Each row is a point on a tangle of strands that fork and nearly touch. The rows are in no order.
Two points are linked if the straight distance between their rows is under 111. Some points are linked to none.
Gabi: [ 30.8  27.1   5.4  21.5   6.3  -4.2 -11.8 -21.1 -12.7 -54.9  18.3  -1.4
 -35.5  36.2  -2.6 -31.2  -6.9 -16.7  22.8  -3.5  55.1 -13.7 -11.6  -6.1
 -35.8  12.6  -5.0  -6.3  21.7  -0.4]
rupet: [  1.2 -29.7  -8.6  -0.2 -17.0 -42.7   8.8  33.0  12.0  71.4  -6.2 -24.5
  17.4  15.3 -30.1  -7.5   9.0 -14.6  -4.5   2.0   2.5 -15.3 -19.6  12.2
   5.8  -6.6 -16.8   3.4  11.8  -5.5]
Febe: [ -5.0  15.2   7.7  11.1  -8.7  13.2  -3.2 -19.9 -14.6 -15.9  23.3  25.9
   2.2  32.8  -1.9 -12.9   1.8  -3.7  17.0 -18.5  18.1 -20.3 -22.4   4.1
 -18.7 -15.1   1.3  10.3  16.2  -3.0]
gadeg: [ 20.7   8.2  -8.6 -27.3  19.5  36.6  17.0 -23.9  20.3 -50.2  10.4  -0.1
  22.0  17.3  41.1 -47.2  -2.7  -5.8  53.6 -13.2  18.6  22.0 -33.4 -33.2
 -26.8 -17.9 -15.7 -44.4 -32.5 -19.7]
vub: [ -9.8 -64.1   7.2  29.2 -25.6 -39.7  28.6  31.8  -3.9  63.5  -8.2 -38.3
   0.1  41.1 -33.8 -21.2   9.5  26.1  -7.3  11.5  -8.0   8.2 -44.7  13.4
  15.0   0.0  -4.5  -6.9  24.2   4.8]
Zadav: [  7.0 -29.8   8.5  -3.9   5.9   5.7   1.0  -2.0  31.3  -3.1 -17.0 -29.1
 -10.4  56.7  26.9 -50.4  17.3   7.8  47.4 -49.2   4.9  13.8 -64.2 -18.6
   3.2 -23.2  20.4 -45.4 -28.8  24.4]
supa: [  6.3  26.6  13.5  -4.9   8.1 -22.0  -4.2  18.2  16.4  18.2 -31.3  -6.6
 -17.0  -6.9  19.1  23.9  -1.1  17.9  -6.9  -8.7   3.7  13.4  46.1 -12.0
   7.0  22.4 -21.5   8.0 -24.5  11.9]
vok: [ -4.6  61.1  -4.9  -7.6  14.3  25.8  23.2  22.4   8.1 -22.5  23.4  15.7
  -7.0  30.8  -3.2   1.7 -11.6  19.3   6.9  18.9  35.2  61.7  23.8 -13.4
  -3.3  18.8 -36.4  -0.3  13.2 -35.3]
nas: [-29.3  27.2 -16.5 -20.3  16.0 -11.7  -3.8 -28.9  25.3 -20.9 -28.5 -20.2
  -1.9 -53.7  15.5  -2.9 -10.2  -6.0 -21.1 -26.8 -20.2 -19.4  -6.0  -5.0
   4.2   5.1 -34.3  -3.8 -27.0 -30.1]
Vib: [-43.0  44.7  -3.6 -47.8  10.0   7.1   8.4  -8.9  43.7 -20.1  -5.3  -6.2
   1.5  11.5   7.8  20.4  16.3  30.2 -25.9 -11.2 -67.7   4.2  46.6  -4.4
  -4.3   3.1 -32.2   6.5 -12.2  -8.9]
ril: [ -9.8  13.5 -12.8  -7.2  34.4  12.4  17.0  21.7 -37.0  16.7  36.6   6.1
 -13.1 -32.0 -17.9  25.0 -10.3 -34.0 -38.9  13.9 -23.0 -27.9 -20.3  18.1
 -15.1   4.5 -13.5 -23.1  11.1 -28.1]
Mak: [ 35.0 -15.4 -14.0  21.4  30.8   8.2  25.6  21.5   0.7   1.7 -12.9  -1.1
 -42.1 -39.8   8.4  -4.2  -1.5   2.5  25.0 -12.0  -5.0 -28.4 -48.7   2.8
  -9.8  55.1   2.8  15.4 -24.6 -16.7]
Sugo: [-29.1  -4.9 -29.5 -21.3  -3.7 -21.3 -42.5  -1.0  10.9  52.4 -35.3  19.6
  18.0  33.2   6.2   9.8   4.8 -35.4 -25.4   6.5  -0.3 -37.4  16.1  16.8
  16.4  -5.2  26.2 -11.6   7.4  55.8]
zepig: [ -9.7 -37.7  19.8   8.2 -28.2 -22.2 -10.9 -17.8  52.3 -54.5 -30.8  -9.6
  13.8 -12.0 -20.9 -25.7 -38.2   3.2  39.0 -28.3  26.3  11.4 -24.8 -28.1
  11.9 -14.4  34.4 -19.3 -14.8  14.5]
buriv: [-21.7  34.4 -16.7   5.3  37.5  10.6  -3.2 -25.8 -50.4 -57.8  15.8  -4.7
   3.5 -29.8   9.9 -11.9 -14.0   6.4 -15.8  -0.2  -9.2 -40.3 -19.7  26.9
 -41.7  -8.1 -29.7 -31.1   0.0 -24.9]
temen: [-17.0  36.1 -25.3  -7.6  29.6   1.9  -7.9   4.5 -40.1 -32.0  31.8  13.8
  16.8  22.3 -14.1   1.2 -43.7 -33.2  26.3   8.0  32.0  12.2 -11.2   2.4
 -29.4 -40.4 -21.9 -34.7  11.7 -17.7]
Ripam: [ -4.3  29.9 -20.0   4.1  27.5  31.5   9.9 -13.8 -28.7 -57.2   5.5 -18.3
 -44.6 -55.2   9.3 -26.1  16.9  16.4 -31.0 -22.9 -20.0 -17.9 -11.0  16.6
 -24.9  19.5 -24.7 -10.9 -23.5 -51.7]
mirel: [ 42.9 -49.3  -8.2  -3.7  32.7   9.1  14.6  16.9  -3.7  -6.1 -13.3  12.1
 -30.6 -40.8 -16.7  20.5  10.0  -5.6  17.9  21.3  -2.3  13.5  21.6 -16.7
  23.2  15.0  50.0 -11.3  -9.9 -31.0]
bufa: [  1.8  63.7  10.9  -6.2  10.6  11.5 -15.0   6.5  12.8  -2.3 -11.0  21.9
 -11.1  17.3  30.3  16.9  13.3  20.3  26.2  -9.7  25.4  41.8  26.6 -17.8
   8.1  28.5 -14.0 -10.0  -1.9  -0.9]
sur: [-22.5  -4.2 -12.3   5.3  -9.0 -31.1  -9.2 -20.0  36.6  -6.6  -7.3 -10.4
  14.3 -33.3   6.6   7.0 -32.2   5.6  -2.7 -34.7 -12.9 -45.1 -37.1  10.9
   3.9   2.7 -41.9  28.1  -4.9 -26.1]
voger: [ -1.1  11.5   3.4 -19.6  15.5 -13.7   5.0 -21.9 -38.1 -35.7   1.8 -34.0
  16.3 -30.5  -0.6  -9.1  -3.7 -12.9  -5.7  -5.6  -8.6 -33.0 -21.5 -18.6
 -40.8  -8.8 -36.7 -47.0 -11.5  -0.1]
pogod: [ -7.7  -4.0  19.6   0.4  -6.7 -11.5 -21.1  19.7  23.3  29.4 -23.7 -24.3
  -3.5  70.5   8.3 -22.1   4.6 -10.4  29.8 -58.1  19.7  24.0 -26.0  -8.9
  12.5 -29.4  13.0 -25.0 -15.6  36.1]
Zuti: [ 11.7  10.7  26.3  -6.7  -1.1  -9.6  20.5   8.4 -12.7  12.8  26.5 -40.8
  18.8 -22.4   0.2   4.7 -17.6  10.4 -11.3  -4.0 -19.9 -34.6 -24.1 -29.3
 -46.3 -15.1 -51.5 -35.4   6.7  -8.4]
fasip: [-40.0  -4.5 -27.0  54.4 -37.3 -30.2 -15.9  35.5  10.2  52.6  -6.0   1.6
  41.3  19.1 -10.0 -22.2  -6.5 -45.4  -2.6   4.9  -2.6  -3.0 -30.4   8.9
  31.3 -26.7  36.9  48.6   6.1  28.9]
lapi: [ 18.9  -4.6   4.1   1.6  13.5  -4.8  39.2  20.8 -17.2  26.7   1.1   3.3
 -26.2  24.0  -7.1  -0.2  38.1   1.1 -27.2 -13.3   7.3  14.8  26.1  35.9
  -1.6  51.6 -20.3  18.1 -10.9 -36.4]
puval: [-25.0   6.1  -4.1  20.8 -13.7 -34.7 -28.8 -40.4 -20.9 -56.4 -46.1 -18.7
 -27.5 -26.0 -38.7  -1.1   6.0   4.3  -4.9  -3.3  31.3 -51.9 -15.5 -20.6
  -7.1  13.5  14.3 -12.6  26.7   0.0]
vug: [ 26.7  -1.3 -14.8 -48.4  24.7  15.4 -14.1 -35.4 -54.2 -55.5  27.1   0.3
 -22.4   0.8   9.9  10.1  20.5  11.8   8.0  34.6  27.4  16.2  27.6  -8.8
   3.1  -7.0   4.5  -7.8   5.6 -28.9]
fadap: [  3.2 -24.8  19.5 -22.6  -2.3  14.7 -13.1 -21.2  -1.0 -23.8 -27.6  -6.3
  -9.4 -60.7 -31.7   5.1 -14.2 -18.6 -19.3   3.2   2.9  11.0  -9.3 -39.2
   0.6   1.4  34.4 -15.8  -4.8  25.1]
tuvab: [-30.8 -15.8  20.6 -16.9 -36.5   4.2  20.3 -17.6   2.5  27.7  48.0  29.6
  37.6  13.7  -1.7  -2.9  10.6 -17.9 -70.5  34.9 -30.1  28.0  54.0  34.5
  11.9  -2.1  28.7  27.9  47.0 -14.6]
Zopit: [ -1.5 -83.4  20.0  51.4 -32.7 -46.9  28.6  31.9  25.6  48.2  -0.4 -14.2
   2.5  12.6 -38.1   4.4   2.1  17.3  -1.7  -1.8 -44.9   2.5  -0.1  50.4
  15.9  24.8  -3.8   3.6  14.8  21.2]
Tif: [  6.1  45.4 -28.9 -14.7  50.9  31.1 -25.2   7.7 -51.9 -72.4  37.4 -16.6
  -1.7 -61.8   5.5   8.2 -19.0 -10.8   9.8  27.4  14.6  28.5   1.4  -5.1
 -19.3   3.9  -9.3 -31.5 -32.9 -11.3]
Zikep: [-19.7  12.5  19.5   9.1  -4.6  -3.4 -35.0 -46.8  -1.7 -53.0 -36.1   1.2
 -40.2 -29.1  -3.5 -10.1  10.8  25.3 -22.4 -22.3  14.5 -11.9  15.2  14.8
  10.7   4.2  28.1  -4.9  14.4 -13.0]
vutef: [ -7.6  50.7 -36.5 -43.2  16.8  24.5 -30.2 -17.5 -42.4 -60.7  19.0 -21.9
 -27.1 -28.5  11.9  16.5  -1.0   1.8  -0.1  32.2   3.5  38.3  38.8  -9.4
   9.5   6.5  -4.9  11.9 -20.9 -21.1]
Pote: [-13.6 -49.6  17.1 -13.6 -28.7 -21.2  -8.4   0.4  27.2 -23.0 -51.7 -38.7
  11.2 -13.4 -36.5 -26.9 -23.3   2.0  29.1  -5.2  14.2  32.8 -44.0 -39.4
   3.4   1.3  21.0 -33.6 -29.4  40.6]
Fifas: [  8.4 -10.8  -2.8  10.2  -9.9  10.6 -36.7 -36.9   9.0 -42.4 -40.0  -0.1
 -19.2 -82.3 -16.3  12.7  -5.0  24.6 -18.5   6.0   1.3  -4.3  24.1  -8.3
  20.7   0.0  42.2   3.9  -1.3  -2.2]
feb: [ 16.8 -37.8  16.0   8.0 -28.3  10.7   4.0  31.9  36.3  70.1  -7.6  -2.6
  16.0 -29.7   1.2  20.6 -23.5  16.3 -21.2   5.1 -28.2   2.6   7.0  -1.0
  23.9 -22.6   4.3  18.8   1.2  26.6]
kod: [-24.6 -13.2  43.8  49.6 -45.1 -51.7   1.8  15.8   6.1  46.2   4.2 -15.8
  30.4  41.1  -5.8 -11.4  11.7  -8.5 -29.5  -0.7 -25.8   4.5  15.3  10.4
  10.9  -6.3   9.9  24.6  19.3  43.8]
senav: [ -9.8  39.2  30.3  25.9  -9.8  13.6  31.0   6.6  -8.1  53.7  44.5   9.8
  11.0  13.1  30.0  27.0  42.8  18.1 -11.3  -6.6 -40.7  13.6   9.9   9.0
   4.1  28.5  -4.4  35.6  -6.5  18.5]
liriz: [ 40.4  23.6 -17.9  10.2  18.7  33.8  23.4  50.8 -26.1  27.0  43.6  16.0
  -2.0  36.4  19.2  -6.6   7.3  -7.5  29.5   4.2   5.6  23.0 -36.0   9.7
  -8.8 -10.0 -19.4  13.0 -11.8 -20.9]
Fek: [ -2.3  -5.0 -21.7  -9.9 -23.6  21.9 -32.4  12.2  -6.8   4.4  -6.9   8.3
  23.8   9.6 -19.7 -18.8 -34.9  -8.0  18.3  -0.6  40.3  14.7 -42.4 -22.4
  19.0 -72.1  13.3  19.5  17.6   3.1]
bevuz: [ 11.8  -2.6  25.7  24.1   1.8  -2.6  12.3 -20.1  19.9  -0.2 -45.5  38.5
 -19.4   9.3   7.4 -24.1   5.7  36.1   8.4 -28.9  33.7  26.0  21.3  42.1
  23.4  23.8   7.9 -10.5  16.0 -11.7]
fadi: [ 13.6 -25.8  26.2  12.8   5.8 -21.1   4.4  -7.8   5.9   1.3 -60.1  34.8
 -19.1  11.2 -14.5 -10.2   7.6  22.5  20.1 -11.7   9.2  39.0  48.8  41.6
  31.2   4.9   6.4 -48.7   4.4  37.4]
lelev: [ 20.3 -25.1  21.5 -42.7  -4.5  29.0  -0.2  19.0  10.0  38.9 -11.8   1.6
   0.9 -26.4   1.9   8.2 -16.4   3.8   1.0  10.0  -1.3  37.9  14.2 -10.8
  22.5 -19.7  10.0  -5.3  -1.7  -1.8]
bivu: [-22.7  25.2 -13.8  -9.2 -38.0 -20.5 -24.9  10.9  33.9  22.9  34.6  12.0
  65.6   9.1  16.3  22.6 -21.8 -28.1 -42.3  28.9 -18.9 -17.9  28.8   1.0
   3.9 -45.3  16.1  40.4  25.5  16.4]
Gomas: [ 18.4   2.7  21.8  20.6   5.1 -22.4 -27.9  25.4  -2.6  21.5 -60.3  18.1
 -26.8  -1.7  -4.9  13.8   1.0  11.2   9.6  -9.2  11.9  28.9  62.3  29.1
  21.1  24.9   4.7 -13.7 -18.0  44.6]
zalop: [-17.6  15.3  19.3  10.1 -21.0   9.5 -31.3 -14.5 -28.9  -3.1  32.8  12.8
   0.7  70.5 -27.1 -20.8  -4.3  -8.2  16.4 -14.8  57.3  14.7 -10.9  -0.9
   0.8 -34.7  24.1  12.9  42.8  29.4]
fuf: [ -8.1 -29.1   7.7 -26.1   2.3 -27.2 -30.9   9.8   2.4  44.6 -58.2   0.2
  -6.7  15.4  -7.9  15.4   5.1 -19.6  -4.0  12.1  -0.4  -6.8  44.7  14.7
  16.3   1.8  13.4 -28.6  -0.7  43.1]
gabel: [-11.4  -0.8 -25.2  11.1 -10.5 -55.8 -11.9   6.0  44.9  10.8 -21.9 -13.9
  32.5 -29.1  -8.4  18.4 -29.3  14.1  24.0   6.2  11.3 -38.0 -21.4  -6.4
  25.7 -16.1 -28.4   3.9  14.5 -32.9]
Dile: [ 63.5 -12.2   3.2  45.9  13.7 -20.7  13.6   2.4  44.1 -56.1 -10.2 -14.7
 -14.2  -6.7   7.2 -40.8  12.3  -5.7  32.5  39.8  33.6 -14.8 -12.1 -45.4
 -13.7  53.0  26.1 -20.8 -18.1   6.7]
Rezof: [ -8.1  25.8  18.1  -7.6 -17.2  12.0  18.3 -27.4 -21.8   2.9  44.0  -5.1
  20.8 -23.7   6.2  21.0  -7.3  22.9 -43.6  10.0 -40.0 -50.9  -7.3  -5.3
 -32.2 -23.7 -46.7  10.6  12.2 -11.1]
sufiz: [  3.4   5.4 -18.9  -6.3   3.1  -2.6  20.2  22.4  10.0  47.4  28.0  15.3
  13.2 -26.4   2.0  18.6  11.8  -9.0 -36.9  23.1 -30.2 -25.7  13.3  15.5
  -4.1  12.4  -2.7  16.0   5.4 -28.6]
vudo: [-48.6 -14.1   5.4  30.8 -33.2 -73.0  -1.5  18.8  42.9  60.5   5.6 -20.8
  50.3  44.2  17.9 -14.4  14.2 -33.3 -16.1 -14.1 -40.7  18.8  13.4  37.9
  22.3  -6.7  22.2  16.0   1.6  37.2]
rakaz: [ -2.6   2.8 -26.2  23.8  -0.3 -62.1 -25.4  14.7  16.6   0.2 -35.9 -31.5
   2.6 -41.5 -29.4  23.5 -19.0  -9.3  22.9  13.4  18.0 -50.1 -19.0 -35.2
   5.0  19.4 -13.6 -13.4  -4.5  -5.5]
voge: [ 37.1  -6.8  -4.5 -15.4  -7.8  52.5 -25.5 -24.3 -20.2 -50.6  33.9  21.0
   6.3  -0.5  13.4  -1.0 -23.0  -4.1  39.0  14.5  36.3  19.1  -3.0 -16.6
 -10.7 -23.1  19.0  32.9  -2.3  15.3]
bizi: [-14.2 -24.8 -13.6  -1.9   6.4  -9.1  18.2  -8.6 -18.9  31.3  -0.2  40.9
  24.5  55.0  -5.9  -6.6  29.2   5.8   4.3   2.1   6.6  -8.9  14.4  32.8
  17.9 -10.7  11.4   4.1  35.2 -45.4]
tasut: [ 25.9  -1.9  10.6 -15.2  -7.3   2.3 -20.7 -14.6 -18.8 -60.8 -17.4 -22.2
 -24.2 -39.7 -27.1 -19.9 -16.2 -18.2 -13.9  -9.4  38.7   9.1   3.9 -29.4
 -25.9   6.1   6.6   3.7  -3.1  17.0]
kegut: [ 34.5  -0.3 -22.1 -11.9  20.9  37.4  34.0 -15.2 -13.9 -28.7  24.3  12.9
 -16.3  38.4  39.4   4.9  25.9  12.2  29.8  -5.6 -10.3  -7.9  15.2  25.0
 -27.0  -2.0 -20.7  28.9 -28.1 -31.7]
Ruv: [  9.6  14.1 -12.0   8.4 -15.6  -2.3 -39.8 -20.4 -13.7   8.2 -33.1   8.3
  12.0 -48.2  13.5  31.5  -7.2  19.0   2.3  26.6  -9.6 -53.5 -17.7 -32.8
   2.6  -7.0   5.8   8.1  17.7  43.7]
Nanib: [  4.6 -32.2  13.2 -57.0  -1.1  31.5 -29.8 -21.5  -2.9   8.2   4.3   1.7
   4.9 -29.5  -9.6  28.1 -18.8 -18.5 -26.3  21.6 -10.3  11.0  14.4 -22.3
   7.8 -34.3  28.7 -17.8  12.2  31.5]
leram: [  7.0  -3.1  20.1  59.8  -9.3  -0.9  12.8  -9.2  26.4  -1.1 -31.0  39.1
 -41.3  31.7  -4.5 -44.1  12.1  25.6  12.7 -18.9  31.4  -1.4 -18.3  39.4
   3.0  51.9  16.1   3.3  20.9  27.8]
nisab: [ 10.1   5.9  -5.5 -57.3  22.8  13.7  14.3  28.2  14.6  38.6  12.2 -12.6
   7.5 -45.5  -2.7  21.5 -12.7 -10.4 -31.0  15.2  -4.3  23.0  16.3 -32.1
   3.6 -13.0 -15.4 -37.5   3.1 -31.1]
vefum: [ 17.0 -40.5  -2.8   6.3   2.8 -42.9  24.3  48.9  16.9  40.2  12.7 -22.7
   2.4   1.1 -32.8  10.9 -19.1  -7.5  -0.9  -6.2 -10.3  -7.2   1.0   3.7
  13.3  11.5 -11.2   7.5  -8.5 -56.6]
taku: [ 46.9 -45.8   3.6  13.6  12.4 -23.0  44.6  46.3   1.0  29.5  -8.8  -6.8
 -31.1  15.7 -25.2 -10.9   3.4  -0.4  -6.6 -18.5  17.0  16.2  -0.8  15.4
   2.2  53.2 -13.6   5.1  -4.7 -46.0]
vuge: [  4.6  16.3 -24.9 -25.6  34.7  -2.4 -21.0   0.7 -60.7 -48.6  23.4  -4.7
  -3.7 -30.6 -19.9   8.8 -26.2 -44.3  20.9  37.0  37.8  12.4  -9.7 -12.5
 -24.3 -11.3   5.0 -35.0  -8.4  -2.2]
rizi: [ -9.9  -3.0  -1.6  -2.4  -1.5  28.6  -9.1  -9.8 -10.8  16.6 -21.2  -2.4
  15.9 -16.6  -1.5 -12.1   5.9   2.8  36.9   5.0 -13.4 -27.6 -80.5 -38.9
   7.1 -10.6   6.9 -35.6   5.3  21.4]
pegar: [ 17.7 -41.2 -17.3   1.2  -4.5  14.7  25.5  43.7  23.0  61.0   9.0   0.2
  23.5 -24.4  13.2  18.9  -2.4  -6.2 -29.1   5.8 -51.3   5.9  21.3  22.8
  19.3   6.6  -2.9  52.0 -19.9 -10.4]
bera: [  2.4  46.3 -35.8   1.7  17.8  31.2  41.6  39.3 -13.3  18.7  10.8  40.0
   6.7  24.4   9.9 -21.9   5.1  -0.4  17.2  -5.5  22.0  44.2   7.9  19.3
   0.0  16.2 -35.7  14.4  -6.1 -50.2]
pifim: [-55.2  64.2 -20.4 -21.5  12.8   5.5   7.2 -16.9  30.2 -30.8  -5.4 -14.8
 -11.7 -15.8  16.9  12.9  -4.0   8.1 -29.5 -17.7 -54.7 -20.3   6.5   0.9
 -17.7   3.1 -41.1  11.5 -42.0 -23.6]
mil: [-16.8 -47.7  12.5  58.7 -11.8 -44.0  41.4  19.0  16.3  53.1  10.3  23.2
   8.2   7.1 -38.0   2.0  11.8  -8.2 -21.7   1.5 -24.7   4.3  18.6  47.1
  26.7  28.1  27.7  22.5  19.0 -12.5]
gase: [ 23.7   7.9 -10.1  -6.3  12.9  22.9  34.5 -11.6 -24.7 -25.2   1.7  18.3
 -23.8  56.7  23.3  -5.2  37.0  22.1 -17.7   0.5  -4.2  11.0  51.6  25.0
 -19.2  35.6 -33.1  49.4 -15.5 -33.8]
Goged: [ 16.8  23.0  28.3  47.8   6.5  -2.3  -6.1 -22.5  28.5 -31.8 -23.2   8.8
 -32.3  26.5   2.6 -43.5  19.5   4.3  22.1  -2.8  51.2  -7.6 -15.8  -8.3
  -6.1  36.8  29.7 -18.7  34.7  15.1]
sifip: [-21.2  -6.3   2.8 -24.2 -25.9 -12.3   2.6   0.7  35.6  12.3  24.0  14.4
  28.4  15.6 -18.2  14.4 -20.8 -28.0 -47.6  12.0 -22.9   7.3  50.5  29.8
   7.7 -30.2  13.7  28.7  22.6 -10.0]
kigo: [-11.0  31.3 -24.4 -25.2  11.6  33.0  -2.6  13.2  11.1 -11.2  15.2  18.3
  30.4  39.6  43.7  22.8   1.8  14.0  50.0 -10.0 -14.8  18.0   5.8 -10.2
  11.1 -39.2 -18.1  13.3 -30.7  -2.6]
vofod: [-58.3 -34.7 -24.4  37.3 -24.1 -55.8 -22.7  10.2  34.6  46.0   7.2 -19.9
  25.7  61.7   5.6 -13.4   7.6 -22.9   9.5 -29.6 -21.5 -17.7 -37.5  18.5
  26.1 -23.7  22.9  25.3  -2.3  34.7]
ped: [-16.2  32.5  40.5 -11.3  -5.1  28.6   2.7 -19.4   0.0  19.6  31.4  11.8
  -7.7  46.5  34.0  36.6  39.9  35.5   1.9 -14.6 -32.7   7.5  34.2   4.3
  -8.1  24.9  -2.2   4.1  -2.6  33.3]
vud: [-14.5 -25.7   5.0  24.4 -31.6   3.5   3.3  17.7   8.2  12.9 -37.9 -38.0
 -10.7 -18.3 -26.1  -8.0  -7.0   8.0  20.4   9.6   7.8 -11.7 -62.1 -54.6
  -0.7   2.8  14.6 -19.3   1.8  36.6]
vovi: [  5.1 -56.7  32.5  -7.8 -19.6 -28.9  21.4 -12.2  21.8   9.7 -26.5 -17.7
  -6.5   7.7  -8.7  -5.2 -19.8  38.2 -34.5 -24.8 -30.2  10.2  38.3  39.9
   3.7 -12.1 -40.7 -14.6  -7.0  -2.5]
saso: [ -6.8  -1.0 -11.4  11.2  -6.1  25.3 -25.3 -33.1 -25.7 -18.1 -26.0  10.2
  15.0 -43.3  -9.9  12.0   8.8  19.2  26.9  43.7   6.9 -35.5 -49.6 -48.3
  12.0   0.3  33.8 -20.9  16.9  40.3]
Solu: [ 32.9  21.1 -19.1 -33.8  14.4  47.2  -1.6 -41.0 -36.8 -71.5  47.6  13.1
  -1.8   1.0  32.5  -4.8  -7.5  -1.9  37.3  27.9  30.1  20.5  -2.9  -9.9
 -23.9 -12.5  -4.7  -9.6  -7.1 -16.9]
roso: [ -7.7  32.2  -6.7  -7.4  17.2   4.6 -19.8 -31.3  16.0  17.2 -32.3  27.6
   6.9 -45.6  43.2  35.3  17.0  22.2  14.3  -8.1 -25.4 -37.1 -16.8 -17.7
  11.7   8.1   7.6  -4.2  -5.7  21.4]
biri: [ -1.4   1.2  34.8   5.9 -18.8  10.2 -25.5  14.2  -6.6  18.0   4.6  -3.0
 -21.4  69.7 -12.7  -8.4   0.7 -13.5  31.5 -15.3  47.6  35.5 -15.3 -12.7
   6.7 -28.1  27.6 -10.2  10.0  51.8]
febip: [ 25.2  -5.1 -16.0 -14.8  19.9  22.8  12.5  -1.2  32.8 -16.0  -0.3  -8.5
   1.3  55.9  61.6 -41.1  10.5  11.8  63.6 -40.6  -0.6  10.4 -32.0  -7.2
 -11.9 -10.3 -13.7 -19.1 -41.3  -1.4]
didaz: [ 20.4  -0.2 -30.0  16.4  38.1   5.2   1.7   7.8 -22.2 -36.5  -9.4 -17.6
 -49.8 -68.5  -6.5 -22.4   5.7 -11.1 -20.2 -21.4  -5.6 -22.6 -29.7   2.1
  -3.8  34.5   2.0  -9.4 -28.2 -43.1]
Lene: [ -7.7  20.1  47.5  36.2 -26.2 -12.0  -4.7  25.0 -16.3  51.2  36.6   3.8
   4.4  23.6  -1.7  19.2  19.3  -9.0 -18.2   1.2   1.0  -1.5   9.2   3.3
   7.3  21.8   8.5  20.9   8.3  36.8]
zifo: [ 19.0   0.8  21.9   4.6 -17.5 -12.4 -14.1 -26.4  29.8 -88.8 -15.7 -16.4
  12.5 -17.3 -17.9 -30.7 -24.6  -6.7  12.4 -17.2  59.2   6.2  -6.1 -36.7
 -18.4  -7.2  16.5  -8.1   1.4   9.9]
fadu: [ 34.1   0.3  -8.1  -2.8  22.5  24.5  10.4  36.5 -34.6   6.6  29.1   4.0
 -24.1   0.3   0.4  28.7  -1.4 -29.2  41.3   8.6  -0.6  -0.9 -12.7  -6.3
 -12.6   3.7  14.8  -6.1 -13.5  -2.5]
tizap: [-20.6 -19.4  29.7  18.8 -23.8  11.9  47.3 -13.0  -7.5  22.2  43.2  27.6
  27.1 -20.4   2.2  -9.4  24.0   3.8 -71.3  18.8 -30.8  15.3  34.4  23.2
   4.0  20.4  -5.7  42.2  33.7 -34.6]
vod: [-22.4  25.1  14.0 -33.8   1.2   9.8  -5.1 -27.3  24.1  -2.3   8.7   2.3
   5.6  35.0  34.2  46.5  27.4  21.3 -19.2   6.1 -53.4  -8.4  68.5   9.4
  -3.2   0.1   5.1   9.0  -9.3  18.5]
defu: [ 31.3 -39.2  27.2 -27.2  -3.6  23.6  28.7 -21.6   3.1   0.4 -24.8  -5.9
 -16.6  -9.5  16.0  15.4   9.6  49.8 -18.4  -3.8 -41.5  19.9  58.5  21.1
  -4.6  -5.8 -33.0  12.4 -21.5   6.0]
Mifez: [-37.0   6.9 -33.6   3.3 -22.3 -18.1 -24.8  26.1   7.3  48.9   4.5  11.7
  45.8  25.6 -11.8 -18.4 -11.4 -33.6  -4.8  11.2  28.2  10.1 -23.7  -1.5
  35.8 -61.3  12.1  31.5  18.7  16.3]
Raka: [-24.0  -9.9 -35.8 -19.5 -35.0 -15.6 -46.7   0.6   5.0  27.3  12.9  13.3
  46.1  28.4  10.9  -1.7 -14.4 -56.7 -51.9  24.7 -11.6 -34.8  23.3  14.6
  -3.8 -25.5  29.2  33.1  21.8  51.9]
Sopug: [  0.2   9.6 -18.0   0.1  65.0  26.8  19.5  19.9 -55.5   6.7  40.9  16.7
 -24.2  -3.2  -9.2   6.6   1.8 -31.3   6.3  22.6   4.2  -3.4 -29.8  19.8
 -28.6   9.3  -2.6 -38.7   4.9 -23.9]
Buri: [ -3.1   1.4  12.7 -31.6  -2.1  36.8  10.5 -25.6 -23.2 -21.7  30.4 -17.8
 -28.2 -29.1  -5.5  14.6   7.2  29.4 -52.1  -0.2 -32.5 -14.9  22.7   2.6
 -11.4  -7.8 -20.1   5.9  12.4 -33.0]
tufak: [-26.6  41.2 -42.3 -30.8  24.0  39.9  -6.5  18.3 -21.6 -10.2  33.2  11.6
  30.6  29.1  17.1  18.3 -32.9 -26.5  27.1   1.1  -2.4  14.5   4.9   3.3
 -20.7 -38.1 -27.8   5.7 -17.6   3.4]
lar: [  9.8  12.3 -17.2  32.6   7.0 -49.5 -31.2  -0.1  -5.9 -45.4 -48.8 -26.0
 -31.6 -33.1 -34.8  -2.7  14.3  -5.3   6.3   4.3  44.2 -27.5   6.0 -31.4
   5.9  39.2  10.7  -8.0  -1.6  -8.5]
Ketu: [  7.5   5.4   2.3  14.5  21.4   1.7   8.3 -14.5  21.7  13.6 -18.9  20.9
 -27.5 -21.9  34.4  17.8  24.4  23.1  23.8 -21.2 -23.1 -25.2 -24.0  12.7
   3.2  28.4   2.0   1.4 -20.1 -10.5]
sito: [ 23.6   8.9  -1.2  -5.1 -13.4  30.0 -27.1  -5.1 -28.1 -31.0  29.9   4.4
   4.8  -2.4 -21.8  -5.3 -28.9  -9.5  35.7  25.1  57.1  14.0 -41.3 -46.3
   2.4 -37.2  26.3  -6.5  29.1  21.4]
lati: [ 26.2  -0.4  10.4 -45.4   8.0  49.0   8.7 -18.4 -35.6  -0.3  -0.2 -12.3
 -14.5 -11.0  22.2  23.8  12.7  28.5 -20.2  10.4 -39.1  -4.0  24.0 -13.6
 -20.4   7.6 -40.2  13.1 -20.7  -8.6]
dez: [-18.1 -47.3  45.8  51.0 -23.9 -17.3  63.6  -8.6  -6.3  25.1  33.2  14.7
  25.8   6.3 -20.9  -9.3  24.1   7.8 -31.7  -4.5 -23.9  20.4  25.5  44.0
  -3.1  14.6  14.7  45.5  31.9 -34.2]

A fork is a point with three links, a tip a point with one. Leave the first point through the second and follow the links. Name the first fork or tip that comes.
sito / voge: kigo
gadeg / febip: Gomas
Pote / vud: vovi
bufa / vok: lelev
voger / buriv: fadap
fadi / bevuz: gadeg
bivu / sifip: kegut

A fork is a point with three links. Follow the links from the first point to the second and name the forks in between, in order.
sifip / zepig: Gomas > lelev > fadap
rizi / Mifez: fadap
lar / supa: fadap > lelev
vefum / nisab: Gomas > lelev
bevuz / rupet: Gomas
vok / Zikep: lelev > fadap
